Points, in no order, along strands that fork, close into loops and pass close to each other.
Points whose rows are less than 104 apart are linked; no others are. Some points are linked to none.
dibun: [  3  15 -12   6  -1 -22 -15  -1  19  26   5   5  16 -28  14  -5  -4  12
   6  26  11   6   2  21 -32 -15  11  17 -15   0 -13  41]
zatu: [ 16  -1  29  -6  46  -4  43  11 -22  40  14 -11   4  -4 -37 -49 -20 -40
 -12  50 -14 -25   3   0 -30 -12  -9   7   0 -38  -6  -4]
Fami: [  3  -1 -14  43 -10 -15 -37  40  17 -41  14  24 -29 -25  -6   0 -15  34
 -18 -18  -9  33 -19  18 -11 -13   1  -2  28 -31  57   7]
neve: [  8  -1 -22 -14 -52   7 -19 -22   2  -7 -28  41 -13 -19  19  26  18  20
   6 -40  15 -32   1 -40  49 -28 -24  17  -5   9 -21 -19]
tusir: [ 12 -11  17  17   2 -24   0  26 -29 -39  30  39   4  20   1  15  -1  -1
 -30 -46  -2  11 -32  15   9  -2 -35  -4  29   1  54 -25]
davo: [ 18  10 -11 -24 -20   1   5 -43  12  22  -4  40  29  -7  18   5   5 -19
 -14 -13  10 -35 -12   1  26   0 -24  22 -19  41 -21 -22]
dupon: [  7  -1  16   0   4  29  18 -14 -15  15 -12  37  -9   1   3  26 -45 -24
 -18  34   2 -61 -14  18  13   5 -18  17 -32  12  -3 -13]
Lota: [-14  15 -16 -19  31  43  37 -21  -1   3 -37 -63 -22 -24 -11 -31 -25 -17
   5  22 -26  -3  48  -2   9  38  34  -9 -33  33 -27  27]
rizev: [-12 -28  30  -5  27 -42  38  11 -31  14  41   8  46  20   7 -21  28 -41
   4 -21  14  25 -12  15  -4  -2 -29 -26  24  -8   8  -7]
tisuv: [-38  -6  -5  25  -7 -50   3  20  -8   3  25 -13  16   8   0  -1  29  -3
   2  -5   5  23 -16  -6 -39 -13 -37 -31  42 -32  57  24]
potu: [-18  15 -16  31 -15 -34   3   8   8   3  22 -19 -11  -5 -13 -10  18   5
   4  20 -17   3 -15 -27 -32 -18 -11   1  16 -53  51  34]
Tiv: [ 23   5  12 -46  43  20  42 -26  13   6 -27 -37  12 -26 -52 -35 -10  -6
   2  22  -7  11  42  -8  -4  24  -6  14 -16  48  -6 -33]
fuz: [ -9  -5  33 -10   2 -34  25  -3 -35  26  33  -8  45  29   6 -12  42 -13
   8  -2   5   0  -8 -26 -20  -5 -25  14   0 -25   9  10]
boduf: [ -3   4  23  14 -13 -24  27  -5 -23  -8  28  28  12  11  -1   5  12   3
 -23 -27  -7 -31 -31 -25  13 -14 -24   6  13 -12  62  -3]
Teti: [-12  26 -38 -10   5  21  18 -16  -8  -9 -32 -67 -31  -5   3 -15  -8   4
   6 -19 -24   5  34  -4  10  33  55 -23 -23  14 -42  63]
tofe: [ 16  -5 -25   0 -19   6 -35  -8  51   8 -17   5   6 -20  17 -18   3  10
 -10  -3  42  35  12  45 -19   2   6   4   0  60 -21  -7]
Fanu: [-35 -54   2  22   7 -37  -2  18   0   9  38 -28  36  21  21   4  36  -5
  22  -8  28  40 -12  29 -37  -3 -35 -23  24 -19  17  25]
Boku: [-15  34  15   0  55  30   7  -4   9 -19 -28 -39 -21   4 -35  -8 -20  -5
  -3  35 -30  20   2  -9  19  50  59   5 -10 -11 -26  16]
bal: [ 23   0  21  -6   4  36  61 -28 -21  44 -12  10 -20  -5  -2  -5  -8 -36
 -19  43  -8 -77  12 -23   3   5   6  25 -38 -13 -37   6]
Feto: [-10  32 -19 -28 -12   4  -8  -9  12   1 -30 -38 -14 -26   7 -17 -19  14
  -4  -9  -1  43  21  -6  -1  10  47  -4 -14   6 -35  42]
mano: [-35  -2 -52  -2 -38  31 -25 -27  -6 -19 -58 -46 -40   0  10  17  12 -23
  22 -29 -16 -54  41 -41  41  13  -4 -21 -18  53 -25  31]
Vaz: [ -5  33 -25  11 -23   4 -23   1  27   0 -23   1 -26 -33  28  12  -4  40
  11 -17   1  19  29  -6   3 -12  34   3 -11 -24 -34  40]
livu: [ 23 -12 -30  16 -27   1 -42  36  26 -10 -34  53 -16   2  36   0   2  31
   5 -10  23   1   9  27  17 -11 -12   5   1  19 -22 -28]
zipu: [  6  -3   3   6 -35  -8 -23  17 -17 -24  -4  35  -6 -17  18  17  16  36
   4 -25  20 -14   9 -45  20 -30 -12  27   3 -22   8  -3]
bom: [ 11 -13  -3  22 -13  -9  19 -18 -20  25  12  20  18  -3  21  14   9  -9
 -16  15  12 -35  -7  19 -25 -37 -61  15   6   2  31  22]
noko: [ 14 -15 -23 -16 -19  19 -24  -8  13 -23 -39  46  -5  18  13  55 -32  16
  17   2 -12 -43 -39   4  48  11 -37  -7  -9  16  -9 -24]
Pevop: [  5  29   8  -1  13  -4  21  10   9  17  14  -7  -1  -5  -4 -12 -15   3
  10  41  -8 -15  14  -9 -32   2  23  10  -6 -29   5  29]
luvo: [ 15  33  -5 -20 -13   8   4 -20  -4   4 -17 -28  -3  -3  -3 -12  29   4
   0   4  24  -7  29 -18   9  14  21   2   4  48 -28  10]
Kuviz: [  2   2 -26  16 -17  32 -23 -20 -11 -30 -52 -12 -42  -9  20  41  15  29
  21 -16  -2 -20  35 -29  45   4  27 -19   6   9 -35   1]
zeda: [ -4   7  19  12 -19 -32  -8  26 -25  -1  15  11  16   4  12   3  46  20
  14  -5  14   2   9 -34  -8 -15 -17  15  12 -31  15  13]
ril: [ -4  16  -9 -16   2  51  25 -33   5   5 -40 -15 -18  -8  14  10 -21 -26
   1   0  -9 -35  15  -8  44  23   3 -10 -31  53 -39  -9]
lovi: [-11 -29 -12  38  -3 -29 -38  29  19 -22  44   0   2  -1  -9   7 -10  10
  -9 -24   7  42 -22  34 -43  -4   5 -15  33 -17  43  23]
Muz: [-10 -44  17  -1  -7 -11 -29   5   4  13  40  -9  33   7  14   7  20  -2
  15  -6  38  19  -4  22 -39  -7 -19   8  -5  19   7  19]
sef: [ 25  23 -18  16 -11  15   2  -5  24 -10 -20  13 -32 -18  28  19   8  28
  26   3   2 -24  23 -15  23 -18   8  -5  -9  -3 -24  14]
Sezu: [-18 -28 -25  19 -20 -47 -45  15   8  -9  24 -27   1  -1 -11  -2  18  23
   4 -28  -7  66 -40  27 -34 -26   6 -24  35 -56  28  -1]
Dinu: [-37 -23 -14  -5  19 -38   8  20  -2  29  37 -32  45  -1   1 -13  14  -3
  25  25   2  40   1  10 -52 -10 -19 -12  -7 -24  -3  14]
Vaga: [ -2   3 -13   8  11  37   1 -33   0 -22 -45  -5 -32  18  18  70   5   2
  20 -17 -29 -50   5 -27  52   9   8 -31   1  11 -40 -37]
zifi: [ -5  49  11  10  25  12   4  19  19  -5   4 -23 -35  -2 -22 -12  -3  -8
  13  20 -41  21 -13 -10  13  28  48 -19 -10 -43  -6   8]
tik: [-12  12 -30 -35 -53  10 -33 -37   8  14 -25  17  11  -5  14   2  31 -16
 -15 -24  26 -25  13 -30  47  10 -24  18 -16  35 -26 -11]
los: [  6   0   0   0   3  37 -12 -21  12 -12 -35  15 -13  17   2  49 -36   6
  -1  40 -20 -63 -19 -11  22  16   1   4  -5   7   3  -7]
lafe: [  0  14   3 -37  -5   0  -2  -4   8  19  17 -19  18   2 -15 -20   7  12
   5  -1  21  17   8  -6 -20  -6  22   2  -3  31  -2 -15]
dis: [ 17  32  20 -20 -13  17  27 -16  -3  -7  -8 -11  -4  17 -13   1  15  23
  -6  -4   6 -37   6 -43  18  11  36   9   3   6  -3   6]
mag: [  7 -40  28  -8   9 -22  23 -23 -25   9  49  37  60  11  24   0  16 -27
   1 -31  13   0 -21  17   9   6 -33  10 -10  18   3  -9]
Sogat: [-18 -38   8  -4  50 -35  46   2 -30  26  35 -22  56  22 -26 -27  20 -47
   9  25   1  10 -21  14 -26 -13 -38 -29  23 -30  14 -23]
guzu: [ -8   5  32   1 -22   0  32   4 -16   8  19  26   5  26   2  -7 -17 -23
 -19  -8 -32 -41 -18 -37  11   7   2  22  -5 -38  42  16]
Mov: [  3  12  10  54  -4 -11  -3   8  19 -30  15  12 -20 -13 -19   5 -10  15
  -4  16 -11  -9  -9  -1 -10  -8  -3   3  19 -25  61  17]
vad: [  0  45   3 -11   1 -13 -13  38  -2   1  12   1 -25  -2 -11  -6   8  14
  10  12 -17  39   4 -16   4   3  16 -16   8 -41   5 -12]
dip: [ 12  24  -2   0  46   3  25   1   4  27   3 -34  -5  -4 -45 -35 -20 -17
  -1  64 -15  -8  -1   8 -24   7  34   5   0 -33 -23   1]
Lema: [ 13  10  34 -43  21  11  36  -8   0  20  11   2  20  -3 -26 -30 -22  -7
  -7  16   3 -11  13 -16  -5   5  -1  18 -22  32   1 -22]
Zis: [ 12 -24 -13  15 -32 -21 -38  13  17   4   7 -15  -5  -1   2 -11  40  52
   5 -21  23  58 -13  32 -31 -45  15  -6  23 -22   0   3]
Zor: [ 25  -6  33  -7  23  -5  49 -10 -39  43   2  25  13 -20  -9 -23 -26 -48
  -7  35   3 -53  14   3  -3 -12 -17  25 -19 -14 -14  -1]
Fuzot: [ 15  -9  -6  19  -4  -3  10  -1  -8  -5   3  51  13  -4  31  24 -33 -14
  -6  15  -3 -49 -18  18   0 -12 -47   5  -7  18  20  -1]
dom: [-22  11 -26 -20 -55  20   4 -42  -6  -3 -44 -19 -17  -3   8   2  27 -12
  -5 -37  10 -60  26 -57  45  13   1   5 -18  47 -23  16]
tepa: [ 10 -15  16   5  64 -31  14  16  -2  14  29  -7  32   1 -31 -32 -11 -31
  12  35  -4  33 -11  31 -23   0 -15 -19  22 -16  10 -15]
Kudo: [-15  21  16  -7  -2  31 -32  18 -28 -36 -41  -2 -49  -7  -3  14  -5  23
  -7  -7  -7  37   8  -4  28  29  57   2  11   7 -31   1]
pufu: [ 32 -46 -28  45 -19 -12 -30  46   7 -41 -14  55 -23  -5  26   5   2  43
 -20 -32  19  12  11  14  21 -25 -32   3  21  -6  18 -33]
nor: [ 35  -6  -3  10  -2  -2  -6   9  33   4  -4  38   7   1  26  -9   3   7
  -8  -4  20   6  -4  34 -11 -11 -25   5  -3  40 -14 -23]
pidud: [ -6  33   5   5   7  48  26 -20  -1 -21 -23 -37 -45  25 -20  11   0  15
  -8   3 -25 -37  11 -27  13  19  50  -4   7   9  -5  17]
beme: [ -2  -5 -13 -14   8 -40 -25  -3  22  22  23 -27  39 -15  -6 -14 -11  14
  12  22   2  58 -14  31 -40  -3  25   6  -6 -36 -11  23]
Muzuk: [-20   7  21   0 -16  20   1  -3  -1 -16   6  41  -5  13  24  32 -31  -4
   4 -26 -38 -57 -14 -43  39  -4  -4  13 -11 -26  30 -10]
kaduz: [ 20 -41  31 -15  33  -7  48 -19 -30  24  42  19  46  -7  -4 -15 -24 -48
 -23   1   7 -13  -6  39  -6   3 -38  15 -14  22  13 -23]
zalos: [ -5 -21   2 -45   8   2  10 -12  13  27  37 -48  42  14 -37  -9   2  -2
  14  23  10  20  -6  13 -35 -17  -3 -11 -14  15   8 -37]
zorek: [-13  29   1   3  37  26 -26  -8   8 -28 -28   1 -19  -9   3  16 -26   9
 -10  25  -9  24  -3  24  22  39  49  -1  -4   1 -27   7]
vefo: [-22   9 -22 -18 -28  18 -56   7  16 -17 -42  23 -11 -18  24  26 -29  14
  11  -1  14 -13  10 -12  13  12  11  12  -8  27 -23   7]
sibu: [ -3  24  35  -1  31  -8  -7  36  -2 -15  20  19 -11  23 -10  -8   0 -14
  -4   3  -7  40 -12   9   3   5  -7  -5  10  -4  15 -32]
Tof: [ -4  -1  14  23  -5 -15 -14  60  -7 -22  23  19 -18  29 -13   0   7  -5
 -12 -34  -3  57 -30  24 -10  -3 -28 -25  38 -11  42 -29]
rilu: [ 10 -57   8   5 -25 -11 -39  32   4 -14  38  17  10  31  14   7  18  10
   9 -48  38  33 -16  23 -28 -19 -20   0  15  16  13  -6]
Boz: [-15 -13 -22   6  34 -27 -10  36   6   4  29 -23  24  14 -20 -20  -5 -23
  13  15 -10  72 -31  37 -22  -2   2 -38  22 -31  17 -36]
Fikub: [ -2 -23 -18 -13 -27  -7 -40   3  28  11  -1 -23   1  -7  11 -24  11  36
  -4 -23  31  68   8  46 -29 -16  28   1  -4  22 -25  -7]
tizu: [  1   0 -13  30  31  56  14 -43  -5 -23 -35 -44 -38  34   6  39   8 -16
   8 -14 -42 -49  23 -28  18  23  32 -23   2  24 -32   1]
Kog: [ -8  19  22  15  -7  23 -50  25  -3 -50 -14  18 -44  -3 -19  12  -6  31
 -18  -8 -10  50  -8  21  12  11  35   7  23 -17   6 -10]
mugi: [ 22 -29  28 -39   8   5  56 -35 -13  46  14   5  41 -23 -35 -32 -29 -32
 -28  -2   1 -16  15   7  -9   3 -30  38 -41  11  11 -38]

A piece is two or more points that can be reached from each other along the links. Count, over all rows, the pieces, the separate loops (a circle has one, a figure eight two, a Y none), the forks (points with three links) and the tips (points with one).
pieces -> 4
loops -> 0
forks -> 5
tips -> 13

A fork is a point with three links, a tip a point with one. Leave the first point through the second and follow the links. Name the first fork or tip that comes.
livu; nor -> Fanu
Kog; Kudo -> Muzuk
Feto; Vaz -> lafe
Mov; Fami -> pufu
